A landscape with many peaks, sampled at points; each row gives a point and its height.
From any point a climber steps to the highest of the 2 points nearest to it. It stops when none of these is higher. Distance is the straight distance between rows; heights are no part of it.
<137>: [100 109  98  93 114  93 102  80  91 101 102 128 102 114 129 110  80  98
  93 124 106  95 115 116 123 103 114 111 103  74 124 110  76 111 111  74
  77  87 118 101 109 101 112 110  99]  h=4.70
<263>: [134  91 117 114 114 114 106  81  99 107  99 115  94  86 125  97  91  89
 102 136  97  90 102 105  84  87  95 121 102  77 102 109 101  93 121  68
  78  89  99  95 116 110 101 116 103]  h=4.20
<1256>: [ 99 100 105 104  45  81  82 108  66 109 110  98 149  96  73 112  90 111
 118  94  83 102 112 125  93 130 103 112  85 119  94  93 102  85  50  92
 105 126 101  82  78 123  80  92 100]  h=6.75
<1071>: [ 89  96  70 106 123  97 127 126  96 103 130  81 105 112  88  63 113  81
  92 105 107  91  97  77 117 112  78  93 111  85 123 104 113 128 104 120
 101 104  86 113  98  92 110  97  81]  h=4.66
<1489>: [104 104 117 124  77 110 115 119  84  88 120 108 100  91  92 102 111  99
  94 107 113  85 104  92  90 114 105  99 112  91  89 105  79  94 114  95
  85 102  89  87  99 107 103 111  96]  h=6.74
<1167>: [ 81  94  84 102 108  96 105 127  97 107 117  75  97 121  69  56 107  81
  85 103 102  99 111  82 118 112  92  90 108  96 100 106 111 114 101 122
 100 117  78 115  93 100  99  86  99]  h=4.16
<518>: [ 87 117  95 105  58  69  79 102  63  94 103  89 134 115  86 111  99 107
  95 103  98 100 112 122 124 148  93 104 117 116 116 105  93 111  65  96
 119 125 115  95 102 107  86  75  99]  h=2.46
<271>: [ 95  77  98  97 112 119  98 107 107 113  84  85  91  86  65 104 104  99
 112  90  88 110  70  85  63  77 110  87  79 110  65  93 122  74  90 102
 108 112  84  93  84  97  99  84 121]  h=3.82
<348>: [ 87  92  76 109 115 109 137 130 106  90 132  82  99  98 105  84 119  92
 102  80 108  85  91  73  98 103  85  95 109  93 109  99 111 120 107 120
 110  97  92 116  96  91 115  98  75]  h=5.36
<638>: [113  99 136 100  70 106  89  87 100 106  88 101 111  92  74 119  97 106
 110  93 100 110  74  96  73  66 128  97  92 112  85  91 110  62  83 101
 101 115  76  74  89 120  79 114  98]  h=7.61
<549>: [ 81 110  98 106  71  88  92 125  75  80  85  73 117 108  72 110  96 102
  79  94  94 114 107 108  89 129 118  94 104 118  83  95  88  85  80 100
 109 114  91  85  96  98  90  76 125]  h=5.63
<194>: [108  98 103 113 104 107 123 103  96  76  74 102  64  77 137 123 107 102
  85 101  94 101  84  97  62 102 108 102 111  97  52  95  85  89 126  96
 106  79  87  91 115 114 110 121 126]  h=6.42
<743>: [ 85 110  95  97  88  91 105  99 124  91 111  98  91 114 110  99 119 127
 107  73 108  94 110  84 122  88 111  94 125 116 115 103  89 105 107 119
 121  92 113 103 105  96 101 103  73]  h=3.17
<405>: [104 105 104  90 139  98 104  85 117 106  87 131  72 105 123  75  99 108
  99 121 100  96 119 113 100  72 114  87  86  73  91 127  83  91 136  88
  65  68 110 121 102 114 103 124  95]  h=5.17
<74>: [ 92  79  92  84 115 109 122 111 104  81 103  81  98 105  88 103 100  94
 100  90 105  99  72  88  80  96 126  90  96  93  93  79  91  93  97  91
  99 107  77  86 103 111  84  97  93]  h=4.28
<60>: [106 116 139 102  73 102  91  95 116 106  95 119  98  93  68 116  96  83
 112  84 125  93  82  96  91  66 103  91 101 126  92  98 122  91  99 127
  88 112  90  79  83 102 105 130  94]  h=0.50
<1330>: [110 141 111 120  84  87 106 109  97  83 103 114  88  88 107 131 103  76
  87  95 122  97 114  97 106 119  71 102 138 122 109 108 109 125 105 126
  96  96 129  89 102  86 128 128 101]  h=3.16
<970>: [ 89  89  98 103 100 106  95 121 105 115 105  87  98 110  66  68 105  99
  93  98  92 108 111  84  95  94 101  91  93 105  80 102 104  92 107 112
 101 108  73 109  84  98  97  82 113]  h=4.57
<320>: [121  93 109 113 118 107 105 109  98 109  66 111  76  82 121 108  99 102
  78 132  83 107 111 111  67  98  94 106  89  93  56 106  84  85 132  83
  72  73  87 109 103 105 118 122 149]  h=5.64
<544>: [ 99  75  74  97 116 101  95 112  90 116 118  71 114 105 101  68 100 105
  88 120  83 107 121 107 119 125  97 111  86  78 103  91  89 109  90  91
 105 106  80 113 104  87  89  71 107]  h=6.82
<634>: [ 98  95  97  84 130 101 100  79 108 106 100 126  93 119 121  89  86 106
  98 120 103 100 121 106 122  85 122  96  86  74 119 112  76 101 119  82
  75  82 113 110 105 103 102 112  91]  h=4.89
<514>: [ 97 107  79  88 104  83  67  73 113 112 102 108  93 119 116  92  87 123
 102  93  84 100 127 119 142 108 103 105 105  89 118  96  92 109  83 114
 111 100 114 106 116  89  91  85  93]  h=4.14
<1395>: [105  98  96  93 111  96  83  83  84 115 104 115 110 112 128 104  80  99
  95 127  98 103 125 123 132 124 105 116  95  79 118  99  87 119  97  74
  95  95 112 108 112  94 108  93 107]  h=4.56
<1106>: [103  95  82 106 107 106 134  93 106  82 115 102  97 102 140  91 112 125
 100  91 101  82 102  98 106  92 116 104 111  85 108 106  73 101 118  88
 100  75 109 104 112  98 103 111  71]  h=4.23
<626>: [ 82  87  71  88 104  97 117 107  97  96 134  90 133 113  88  93  99 107
 107  89 107  93  87  85 111 109 106  97  97  95 132  85  92 110  86  97
 104 108  96  99  88  93  96  82  77]  h=8.89
<143>: [120 115 108 120 118  87 106  95  96 104 116 139  60  90 110  81  87  76
  88 132 120  95 102  89 104  90  76 101 117  66  98 132  87 111 126 103
  68  96 104  92 112  89 103 117  95]  h=2.56
<838>: [101 101 111  98  62  98  93  98  81  99  91  96 133 103  80 123  96 101
 104  96 102 107  87 101  82 106 119 113 111 127 109  89 109  85  77  84
 109 119  90  79  98 109  89  93 103]  h=6.33
<29>: [100 113 107 105  55  74  76  98  60 108  98 101 123 106 107 115  98 113
 102 103  92 105 127 147 125 155  94 114 104 104 101 104  85 114  71  88
 116 114 114  94 107 104  93  90 103]  h=2.62
<832>: [ 97  90  79  91 126 100 114 109 103 108  98  86  86 118 108  59 108 100
  88 109  85 114 109  92 112  95  85  95 107  87 104 102  96 116 123  93
  98  87  86 120 113  91 100  92  95]  h=5.98
<663>: [114  87 122 107  97 101  79 102  84 124 105 123  84  87  83  86  92  96
  75 140  95 124 124  95  96 109 108  98  78  74  93 112  83  80 111  83
  81 111  87  99 100  98  88 110 118]  h=3.76
<107>: [108 111 140  96 106 103  82  87 124 115  69 113  67  89  88  88 123 116
 117  92 109 108  83  93  85  43  98  69  90 122  67 114 113  74 135 106
  94  82  99 107  97 104  87 128  95]  h=6.68
<1470>: [ 98  99  93 111 115 111 138 122 115  84 115  95  75  89 109  84 122  95
 101  82 112  87  85  75  87  86  88  91 108  92  85 109  95 111 128 120
  99  89  91 105 103  95 108 106  82]  h=4.48
<1009>: [108 118 142 100  91 100  98  96 135 113 112 124  91  81  75 116 100  85
 128  85 131  77  81  99  93  59  84  86  90 121  88 100 122 101 101 135
  88 108 106  79  69  97 112 136  87]  h=0.84
<718>: [101 115  88 103 126  92 105 115  97  95  82 100  65 115 111  91  97  68
  74 113  96 109 109 101 104 110  75 102 120  91  92 113 109 126 135 100
  78  82  95 117 117  98 127 107 123]  h=5.37
<508>: [102 132 117 119  68  83  93 102  82 103  98 123  99  90  91 121  92  81
  84 100 103  99 128 123 116 129  77  96 121 119 105 105 102 124  92 122
  93 106 125  81  92  85 114 131 112]  h=2.96
<898>: [112 104 136  97  76 107  83  83 107 113  76 103  95 105  80 104 103 113
 105  93  98 116  84  92  81  57 129  91 108 118  87 103 112  68 107  93
 107 102  79  86 102 108  83 111  97]  h=8.58
<48>: [104  97 105  93 111 109  83 105  97 103  89 106  94 101  81 105  82  57
  80 112 105 113 105 103 101 104  96 104  83  97 103  98 121 116 104  95
  74 108 101 104  97  93 118 103 126]  h=6.21
<631>: [116 116 123 126  99 111 102 111  99  96  80 103  60  88 118  93  95  67
  92 105  98  86 124 120  95  91  76 112 115  98  69 120 122 107 129 104
  74  81  95 109 105 114 127 131 112]  h=4.80
<1033>: [ 82  88  68  83 141 104 117 107 107  84  94  86  94 107  96 102  95  96
  98  88 100 117  70  80  91  96 100  78  91  93 108  86  91 109 111  99
  97  85 103 105  94  74 108  84 111]  h=5.70
<704>: [118 105 104 120 112 109 115 101  99  95  65 102  65  82 144 111 102  96
  85 116  84  96 102 113  70  98  93 111 108  97  51 107  97  94 135  86
  92  66  94 108 111 112 125 123 138]  h=5.94
<1196>: [ 88  88  78  89 126 104 136 116 100  75 104  89  94 109  95 100 101  90
  87  96 115 105  74  84  89  98 114  87 102  86 105  92  80 111 118  91
  85  90  92  91 103  86 108 102  93]  h=5.00
<1423>: [103 104  79  93  97 101  83  73 133 109 104 106 101 100  96 104  97 126
 129  67  87  90  85  95 104  80  92  92  95 114 110  89 112  93  70 122
 117 103 126  98  92  81  89  79  88]  h=0.85
<1257>: [ 96 113  95  99 115  98 131 111 109  88  93  82  79 112 135  81 116  78
  88  92 112  96 109  93 121  91  90 115 144 103 130 109 130 126 124  99
 119  83  98 120 135 113 122 115  70]  h=3.43
<267>: [108 127 111 109 107  88  97  79 107 108  94 124  64 108 129  93  89 100
  89 116  95 102 120 105 107 104  87 100 125  91  92 114  85 111 133 104
  97  84 111 102 109  90 108 116 113]  h=3.74
<1160>: [110 121 129 102  73  97  86  83 114 107  79 116 103  93  91 118  95  83
 104  86 108 101  98 108  99  82  87  99 126 137 108  96 129 108  96 118
 105 105 105  80  97  93 104 129 101]  h=0.21
<113>: [106  86 114  94  81 112  91  89  96 109  82  92 132  92  82 122  93 111
 116  95  89 107  85 104  79  80 129 107  87 115  92  86 115  69  71  84
 105 117  87  83  89 116  82  95 109]  h=6.88
<489>: [121  88 113 105 118 104 112  97  88 106  98 115  82 104 116  86  86  83
  79 144 106 103 108  98  93  95 111 115 104  68 108 114  87  94 126  62
  68  87  90  96 121 107 103 117 101]  h=4.34
<1334>: [ 95  74  98  97 109 114  96 124 101 113  94  73 103  94  72  87 102  91
 101 102  88 110  95  85  74  97 102 101  86 105  70  89 118  89  97  99
 103 110  69 104  90 106  96  78 124]  h=4.19
<686>: [ 89 109  99  91  93  90  92  90 122 105 114  99 106 118  71  85  91 100
 117  77 109  92  82  82 101  83 107  95 104 107 114 101 117  96  72 134
 113 131  89  87  91 108  80  79  79]  h=1.66
<1133>: [ 81 121 101 114  49  85  89 116  75  80  95  71 132 105  95 117 114  98
  89  85  99 102 115 122 111 147  94 112 115 134 100  98 112 109  66 110
 137 115 109  96 104 111 104  82 103]  h=2.19
<741>: [103 110 131 103  85 105  84  97 115 111  75 110  70  98  77  90 113 111
 100  86  99 118  93  92  79  63 106  76 106 124  70 110 108  77 123 112
  97  96  87  94  97  96  89 113 110]  h=7.55
<902>: [ 93  90  83 107 119 117 135  97 122  78  97  94  62  72 142 104 131 124
 111  69 110  67  77  91  91  70 111  96  92  97  78 115  95  93 118 112
 120  72 119 115 106 113 111 125  75]  h=3.15
<1321>: [106 112 102 113  94 112 108  97 111  95  96 104  97  80 103 120 112  93
 104  84 100 100  89  91  88  98  74  97 116 123  95  94 116 120 106 118
 114  92 115 102  95  76 118 102 107]  h=3.85
<1072>: [ 90 100  95  98  80  95  97  98 103 102 120  90 123 109  71  99  91 106
 123  76  99  89  73  81  74  92 117 100  92 112  97  97 116  80  62 122
 119 131  84  79  77 112  78  76  90]  h=2.27
<42>: [ 93 110 106 113  91  97  95 111  87  88 107  90  90 106 106  94 103  82
  86 101 103  83 126 110 129 131  90 104 122  91  98 107 101 119  97 122
 110 115  91 105 110 116 105 104 102]  h=3.19
<1314>: [ 83 104  62  88  91  82 109 100  82  68 102  88 112 100 131 128 106 132
  99  78  91 113  93 103  90 129 105  97 105 108  96  82  65  98  95  79
 119  80 126 101 109  90  93  81  96]  h=4.63
<284>: [ 88 117  86  98  77  88  98  97 107  80 104  96 106 110 124 123 117 130
 104  72  97 110 107  92 116 114  98 110 124 127 119  96  94 110  92 107
 133  89 136 105 108  88 105  87  85]  h=3.70
<577>: [124  86 124 114  90 117  93 108  96 111  85  87  95  79  96 106 101  97
  92 118  77 112 112 101  75 104  95 111  99 103  70  87 104  84 105  90
  96 101  74  92 105 108  93 107 129]  h=3.08
<1112>: [108  64  88  79 125 104  86 106 103 112  92  65 118  92 101 107  87 104
 104 114  81 110 111 113  91 110 124 113  64  88  91  71  95  87  73  83
 101 107  87  97 100 108  82  75 113]  h=6.78
<287>: [121  94 123  97 105 116  86  71 114 112  81 116  99  87  95 113  93  96
 108 109  94 111  82  99  81  77 100  93  77 105  94  97 109  87 106  88
  92  97 108  93  90  96  94 117 114]  h=4.35
<1390>: [ 91  84  94  86 103 108 124  94 113  86  97  85  90  94  97  96 116 110
 112  74 104  96  65  80  86  79 122  87 106 101  89  88  96  93 101 108
 118 102  81  87 108 107  81 101  80]  h=3.63
<1332>: [ 98  95 109 114  99 121 130 107 121  77 104  95  72  76 120  98 129 111
 116  71 116  68  78  85  88  70 104  94 100  99  69 107  96  90 120 115
 113  90  96 100 100 119 105 122  75]  h=2.52
<1057>: [115  78 118  98 125 122  96  98 113 113  78 103  85  82  99 102 115 116
 106 120  89  97 104 110  73  75 117  88  62  89  68 104  93  69 121  85
  81  81  97 115  92 115  98 121 125]  h=5.15
<586>: [ 82 102  66 105  98  98 130 127  96  76 133  68 114 103 116  99 121 107
  94  70 109  84 105  84 121 124  99 107 113  97 118  97 103 121  91 115
 126  98 104 116 101  98 113  98  71]  h=6.53
<884>: [101  84  82  89 113 105  97 101  98  98  98  68 116 106 103  90  96  99
  95 106  83 107 103 109 105 115 106 109  96  93  99  79 101 108  83  91
 113 109  83 105 115 103  92  75 105]  h=7.29
<1299>: [111  98 101 103 112 123 116  99 112  97 114 111 107  80  99 107 105  83
 119  97 112  83  77  87  86  88  80  99 107 100 110  95 124 113 110 102
  97  98 107 108  96  90 119 100  91]  h=4.27
<822>: [ 86  94  82  95 100  87 112 116  80  67 117  90 107 102  92 105  94 110
  92  91  97 104 104 107  90 135 108  87  93  85  97  88  64 101  88  99
  91 111  98  87  96 105  78  90 100]  h=4.54
<857>: [ 76  96  55  84 100  99  99 106  88  98  92  75 145 110  82 114  84 109
 125  76 100 102  67  98  97  93 117 111  96 130 126  89 120  86  55  88
 131 106 113  93  89  83  96  40  98]  h=4.79
<583>: [ 74 105  80  99  93  82 112 131  72  64 103  67 113 107  89 115 103 101
  75  91 101 107 101 103  98 146 102  93 108 101  96  88  74 107  90  98
 106 109  97  98 103 100  92  84 113]  h=5.03
<1313>: [105  99 113  88 109  94  72  77 130 128 110 137 100 107  79  81  86  96
 128 111 107 111  97  78 127  67  82  98  80 103 137 103 115  96  85 120
  93 116 114  96  88  91  89  96  81]  h=6.23
<239>: [ 91 103  97  98  90  87  89 101  73  93 115 109 111 106  83 105  87  96
  85 108 104 105 117 108 112 136 103  90  97  86 104 103  74 111  91  95
  90 120 111  92  94  96  86  94 107]  h=4.15
<501>: [107 115 105 108  90  97  99  89 101  89  98 102  85 105 129 109  96  94
  88  99  97  94 116 111 112 117  94 108 126  95  99 106  95 118 112 105
 112  99 106 100 115 100 103 107 102]  h=3.47
<676>: [109 124 104 125 110  95 107 120  92 101  87 106  58  93 121  98  97  69
  81 105  95  97 127 112 105 109  68 110 121  91  73 125 107 121 128 117
  81  84  98 114 109 100 136 118 125]  h=5.06
<84>: [104  94 123 102 108 117 125 105 128  95 113 101  76  83 100  96 118  99
 133  77 126  63  69  92  82  56  99  85  84  92  70 110 107  85 116 121
  98  98  89  95  91 117 105 127  75]  h=1.90
<1264>: [ 95 110  88  87  94  87  68  73  93 116  96 107 120 117 114 108  84 119
 104 104  88 112 118 132 133 119 107 112  93  97 121  93  87 114  78  92
 108 100 119 103 110  83 101  77 107]  h=4.37
<1361>: [ 74  91  54  88 103  91 128 122  90  84 130  69 134 116 103  97 106 107
  98  75 105  83  98  98 129 122 106 103 102  98 138  86 101 117  76 101
 118  97  99 112  93  97 106  91  66]  h=7.64
<1422>: [ 99  80  91  82 125 100  80  95 102 117  77  92 102 118  97  72  85  82
  84 133  85 144 102  96 103  95  99 105  77  90 114  92 107  99 104  69
  95  97  93 107 113  92  92  70 116]  h=6.19
<494>: [116  91 122 109  85 115  85  78 106 111 112 118 106  85 101 108 104 140
 111 101  87  82 115 116  97  92 113  92  80  89  89 101  79  67  95  98
  92  99 100 105  91 114  82 118  96]  h=5.43
<230>: [ 80 109  88 104  86  90  85 118  87  95  87  81 113 120  60  94  90 104
  80 100 100 121  95  94  89  98 126  91 102 119 100 109  94  77  84 101
 110 115  92  85  97  85  77  60 116]  h=6.29
<1414>: [ 96  99  82  92  99  85  92  83 108 112 112  95  93 126 112  71  99 115
  96  95  90  92 123 108 146 108 103 107 118  89 129 100  97 113  89 109
 116 106  96 107 121 100  88  92  76]  h=3.87
<986>: [111 103 109  95 122 105  85  95 110 112  88 122  77 105  96  82  89  65
  95 123 104 124  99  87 100  86  76  97  91  97 107 103 118 112 129  97
  67  93 107 109  99  89 110 107 113]  h=5.90
<694>: [ 89 110  82  98 108  91 127 108 103  85 103  68  91 121 122  74 119  86
  73  96 104 104 104  90 127 113  93 104 135  99 134 103 118 130 111 112
 127  92  93 114 127 103 112 107  72]  h=3.14
<661>: [111  80 120  96 120 119  91  84 119 109  95 112  95  81  94 109 109 136
 114 105  92  85 101 115  79  75 125  81  51  86  83 102  86  66 102  92
  88  90 106 115  85 121  86 119 112]  h=5.04
<1239>: [109 109 109 106 109  93  99  98  96 101 118 124  74 101  96  82  88  74
  94 119 121  89 109  90 124 101  84  94 116  76 116 117 100 123 114 114
  79 113 103  92 108  96  98 115  90]  h=2.74
<91>: [104 117 111 106  75  81  70  86  65 126  96 109 114  97 111 113  94 102
  92 120  93 109 133 151 133 150  88 115 100  94 100 107  93 126  80  98
 111 112 114  95 103  84 105  98 120]  h=2.73
<943>: [ 96  88 108 100 108 110 105 120 108 110 100  94  83 106  83  61 117 104
 101  97  97 101 109  82  92  79  93  89  99  99  73 109 102  89 130 102
  86  97  74 117  91 110  97 101 100]  h=5.01
<123>: [ 98  99 100  92 123 100  99 104 119 112  96 109  66 112 102  62 111 107
  99 100  92 112 116  90 109  78  80  82 108  97  89 112  95 102 134 105
  86  80 100 120 103  94  93  99  98]  h=5.52
<365>: [ 91  89  67  95 113  81  90 113  73 106 115  62 121 106 113  81  95 119
  78 124  90 110 118 124 126 146 101 117  85  79 105  84  72 114  78  91
 112 102  88 105 111  79  86  62 103]  h=6.43
<798>: [ 90  99  78  88  89  85  98 104  78  94 116  92 146 103 114 124  99 108
 116  84 104  80 109 129 132 137  89 124 101  99 128  87 102 119  67  90
 107 112 108 118 107 109 115  80  80]  h=7.69
<669>: [129 106 119 106  97 108  89  63 103 106  88 129  99  88 121 115  85  90
 100 125  94 101  95 111  89  96  88 107 102  96 105  98 102 103 109  86
  92  95 108  93 105  96  99 122 111]  h=4.13
<685>: [ 86  97  57  91  92  77  95 109  77  86 122  67 136 103 122 109 106 126
 102  86  96  92 108 130 129 149  96 123  88  94 117  81  86 117  70  87
 120  99 110 117 112  93 106  70  80]  h=7.11
<650>: [ 97 102  79 108 110 110 138  99 117  77 110  95  79  88 154 104 119 120
 102  74 106  75 102  94 102  87 110 108 107  88  97 117  85 106 112 105
 114  72 120 111 110 102 117 118  71]  h=3.77
<1346>: [110  98 126  91  88  98  81  68 115 120 104 132 122 105  82  99  87 103
 117 106 110 112  81  80 110  65 105 103  84  99 132 104 107  84  87  99
  92 122  97  90  93 100  82  98  84]  h=5.66
<1381>: [107  85 124 104  87 109  92 105  96 108 116 113 115  88  78 105 105 127
  99 115  97 108 111  91  81  93 131  91  75  89  91  95  71  61 100  85
  84 105  89  92  84 110  79 106 100]  h=5.82
<513>: [ 86 108  83  97  64  84 105 108  81  73 100  82 119 103 124 129 112 124
  97  81  93 110  99 106  97 134 104 111 117 121 104  90  83 105  90  80
 130  96 116 101 114 100  92  81  93]  h=4.18
<644>: [116  85 112  92 114 125 102  88 113 106  97 110 112  89  93 110  97  88
 120 104 104  90  81  93  86  75  97 100  86 103 109  90 123  99 103  86
  93 104 101 104  94 103 107 104 101]  h=4.64
<1091>: [ 82  93  78  97 101  97 100 110  90 100 131  91 135 114  73  86  94 101
  98 106 107 112  81  74  97 113 103  94  91 100 125  87  93  98  80  94
 106 114 101  92  82  78  86  64  97]  h=7.90
<197>: [120 115 120 112 105 102 108  89 112  94  98 124  90  91 123 110  92  78
 111 105 120  71 103 110 112  74  84 118 129  97 114 118 115 111 111 105
  84  91 114 100 113 110 121 128  80]  h=4.17
<948>: [ 94  93  86  86 111 102  87  81 133 114 105 101 100 114  81  86  95 113
 135  74  97  94  78  86 102  65 104  94  91 110 113  97 123  91  74 129
 114 117  99  98  89  94  88  77  79]  h=1.18
<1392>: [102  99 101  96  82  98  94  88  98 109 105 119 143  93 107 126  94 104
 123  85 103  75 113 122 127 109  86 121 106 108 132  95 118 114  72 103
 104 116 108 109  96 108 114  97  89]  h=8.29
<529>: [ 79 100  71  89  91  94  98 106  83  87  93  79 149 106  88 126  94  97
 106  88 104 108  71 100  92 113 108 108 108 128 126  81 113  97  67  82
 124 113 106  97 100  94  93  57  99]  h=5.34
<1428>: [ 97  89 106  97  87 109 102  95 110  91 110  92 103  90  90 101 106 125
 125  72  91  85  77  94  78  89 119  90  88  99  81  89 100  73  76 115
 119 116  83  85  90 118  77  95  89]  h=2.90
<620>: [ 77 115  94 115  67 100 102 129  86  70  97  68 108  94 114 120 123  96
  82  71  99 103 114 106 110 140  98 110 110 124  88  97 112 113  83 124
 136 101 104 110 103 107 118  86 110]  h=1.85
<1469>: [107  70  96  80 122 104  80  92 104 118  86  86 117 104 100  93  78  96
  91 129  83 138 110 102 100  98 124 116  61  88 108  86  94  81  87  69
  97 101  93 100 107 102  82  78 114]  h=6.47
<1465>: [110  81 124 104 108 125  93  99 110 121  72 100  85  69  66 111 108 103
 107 102  86 111  74  97  54  74 105  78  63 115  57  96 114  73 102  99
  95 100  89  96  75  93  99 118 133]  h=3.45
<691>: [ 91  88 115  96  84 105  80 102  98 121 118 103 128 101  56 106  82 107
 112  95  92 107 102  96  78  92 133  98  53 104  86 103 110  61  62 107
  96 128  91  87  56 113  91  96 109]  h=8.39
<779>: [111 126 111 111  77  83  86  82  79 112 100 120 105  93 118 123  90  94
  98 105  95  92 133 139 127 137  78 108 111 105 101 106  94 128  86 110
 102 101 130  94  97  89 115 120 114]  h=2.84
<1421>: [106 117 101 103 114  93 129 103 108  91 100 107  85 109 129  91 103  73
  99 103 128  79 105  96 119  82  90 118 149  94 138 119 119 121 120 101
  98  88 104 103 128 113 125 123  63]  h=3.81
<1052>: [ 97  96 120 112  72 106 103 113  88  89 113 103 113  92  86 107 113 122
 100 103 107 102 101  88  76 104 127  92 101 101  86  92  71  74 108  89
  91  99  83  83  94 105  87 103  98]  h=6.22
<789>: [ 96  99  90  87 124  93  76  85 122 118 109 120  97 115  90  82  82  89
 122 109  95 114 102  85 137  84  81  96  91  98 143  94 114 113  83 121
  95 103 128  98  95  80 100  78  91]  h=6.66
<398>: [ 86 103  80  97 102  89 113 100  95  96 105  75 103 125 119  80 108 105
  84  96 100  95 117 109 140 121 107 107 126  91 132 102  96 126 101 103
 121  98  96 109 124 106 104 100  78]  h=3.54
<1347>: [ 89  97  61  97  97  69  91 118  66  87 119  55 137 103 109 105  98 122
  92 102  91 111 108 127 115 152  92 112  90  98 103  79  72 112  68  79
 116 101 110 108 106  88  90  57 100]  h=6.60
<342>: [ 92  90 118  87  96 113  87 103 107 111 110 112 115 102  56 112  83  88
 106  90 109 107  94  97  82  88 119  89  62 101  96  99 109  85  83 103
  85 122  99  89  66 102 101 103 105]  h=7.42
<332>: [103  94 120 102  82  95  77  95  72 108 110 127 100  95  78 105  82  95
  84 122 102 117 126 112 109 123 116  96  80  78 101 110  74  90  91  90
  83 122  99  87  92 102  81 111 112]  h=3.94
<238>: [109  85  96  96 103 115 113  80 117  99 106 111 106  99 120  99 113 137
 114  96  98  83  87  95  96  78 119 100  95  93 103  95  75  81 113  81
 102  83 103 103 108 102  88 107  81]  h=4.69
<619>: [101 111 121 114  89  93  93 112  89 102 107 108  69 111  87  81 101  75
  83 115 111  86 120  97 129 108  86  97 126  87 102 115 106 113 113 116
  89 116  89  98 110 113  96 117  97]  h=2.94
<1131>: [104 109 104  93  99 101  94  88 111 105 102 119 117 105  96 119  91  88
 115  91 111  88 106 102 124  96  86 105 113 111 132  96 120 117  83 111
 100 112 114 102  95  98 113 101  91]  h=7.75
<80>: [107  86 108  88  94 104  94  72 108 106 106 117 126 108 101 106  95 124
 117 103 100 101  83  92 100  82 115 104  90  98 126  92  85  85  91  79
  95 107 104  97 100  99  84  92  84]  h=5.14
<404>: [ 95 103  89  86 123 100  92  94 122 102 105 100 103 112  96  99  96  82
 116  91 100 101  98  93 125  91  82  94 108 108 126  91 121 118  93 120
 105 103 114 110  99  90 109  86  92]  h=7.16
<130>: [ 84  97  70  88 131 111 101 107 111  96  94  83 109 108  92 102  95  85
 107  90  97 111  77  86 103  94  88  89 100 109 122  83 125 118  89 111
 115  98 107 109  99  78 114  70 106]  h=6.49
<579>: [ 90  90  85  90 123  96  98 107  96 115  89  87  92 127  88  51  98  87
  80 126  86 130 100  82 115 100  87  96  99  94 122 101 104 110 114  89
  97  98  87 112 110  84  90  75 107]  h=5.84
<90>: [ 97 100 126  93 112 110 110 100 138 108 113 112  87  89  81 108 105  92
 140  78 122  66  74  93  87  60  88  82  83 105  88 106 127  99 103 127
  97 107 104  95  71 111 117 121  85]  h=1.30
<1187>: [109 106  92 108 132 100  97 109  99 113  87 115  75 101 108  80  94  67
  86 125  94 116 105  87 102  99  55 102 106  88 105 112 114 124 135  95
  72  84 102 121 106  84 123  96 125]  h=5.65
<1206>: [ 94 100 119  96  86 106  88 105  93  93  97 105 106 101  63 120  84  73
  90  92 111 105 101 107  89 109 113  94  83 104  94  96 110  99  91 103
  73 116  99  86  81 100 109 110 119]  h=6.71
<808>: [112  99 118  90 129 109  98  78 123 109  70 120  62  91 114  87 120 112
 118 107 104  95  76 100  80  51  93  77  85 106  69 117 107  82 143  91
  84  67 111 122 101 115  94 126 102]  h=5.93
<999>: [123 125 125 111  99  93  88  71 112 120  91 130  74 101 122 100  86  87
 101 124  99 106 109 103 108  94  67 104 123 110 107 108 108 115 123 107
  98  88 117  92 107  79 110 126 108]  h=3.93
<961>: [ 88  94 118  97  63 101  88 108  83 114 114 103 146  93  72 119  87 101
 121  85  92  87 105 115  83 115 113 110  74 114  92  89 116  83  56 106
  99 125  91  84  58 121  99 106 109]  h=7.35
<1295>: [118  99 108  87 136 105  85  68 124 110  74 127  69  99 130  78 103 116
 113 122  92  98  98 108  91  63  97  84  70  90  85 118 101  80 135  89
  78  71 116 126 100 120  89 123 107]  h=5.51
<748>: [122 114 135 115  94 110  97  95 109 101  86 114  72  88 112 101  96  75
 104 101 110  78 109 113 101  74  84 105 109 105  84 113 121 101 124 107
  81  93  99 102 104 114 113 139  98]  h=4.51
<887>: [ 93 108  98  94  66  85  91 103  70  89  80  89 152 104  77 129  90  91
 101  99 104 113  77 113  81 123 102 110 118 139 122  89 117  94  66  75
 114 117 106  84 106 107  91  76 105]  h=5.88
<375>: [ 97 101  79 106 104  95 129 107  93  72  89  95  74  81 151 122 114 116
  79  94  90 104  97  93  74 121 109 108 113  91  63  98  72  99 121  97
 117  77  96 101 116 105 107 104 118]  h=5.78
<170>: [ 97  85  81 100 114  97 105 110  87 113 111  91  88 112 106  68 100 114
  78 122  86 109 129 105 118 120 101  96 101  71 104 105  71 107 111  89
  99  98  85 110 113  87  90  92 100]  h=6.44
<879>: [107 112  99 107 106  96 112  98  75  90 100 118  97 107 119 112  80  84
  77 132 113  99 109 110  96 120 113 117 112  72 110 112  80 109 115  68
  69  88 110  90 114 101 116 114 108]  h=4.53
<100>: [102  99  90 100  88 103 112  96  90  74  96 101  99  81 130 132 105 127
  99  91  88  99  92 107  74 124 108  96 104 103  75  90  69  94 103  92
 111  86 114  92 104 101  92 101 112]  h=5.16
<219>: [ 85 101  95  97  88 103 119 103 115  82 115  95  99  98  96 106 121 108
 112  66 115  92  72  72  97  88 110  93 115 110 100  94  99 101  97 119
 122 108  96  89  99 100  96  98  72]  h=2.91
<1144>: [ 80 107  77 100  87  84  91 111  85  99 109  78 139 123  58  86  87  99
  90 111 107 116  82  79  92 107 118 101  98 117 122 106 101  85  70  98
 114 123  96  83  89  88  76  52 104]  h=7.04
<799>: [106 126  93 121 105  98 116 120 103  79 104 100  85  86 115 124 115  79
  87  89 112 103  98  77  99 117  63 102 130 112 104 107 112 125 112 128
 113  90 120 110 106  77 130 106 106]  h=3.46
<27>: [116  85 110 109 129 114 103 105 106 114  69 112  74  74 106  94 114 114
  90 124  84 104 103 103  62  81  92  88  70  92  54 115  84  75 138  83
  71  70  93 123  95 110 105 122 137]  h=5.42
<471>: [125  82 131 113  91 125  96 108 103 116  80  90  90  72  83 100 111  97
 105 109  80 102  94  98  64  79  95 100  82 111  56  90 120  69 108  95
  94  98  74  93  88 112  96 124 124]  h=3.24

For each start below, name the point where the climber stops.
<822> -> <626>
<1421> -> <691>
<743> -> <194>
<1009> -> <1392>
<694> -> <898>
<263> -> <898>
<619> -> <644>
<948> -> <1392>
<91> -> <644>

Call two points neighbours if one is among the 2 nearest of the other. Go from one point of each pair to the other, from neighbour to neighbour, staying as high as possible. Name the lowest point that can't be avoided.
<1392>, <898> -> <1167>
<194>, <1489> -> <661>
<884>, <644> -> <669>
<348>, <898> -> <857>
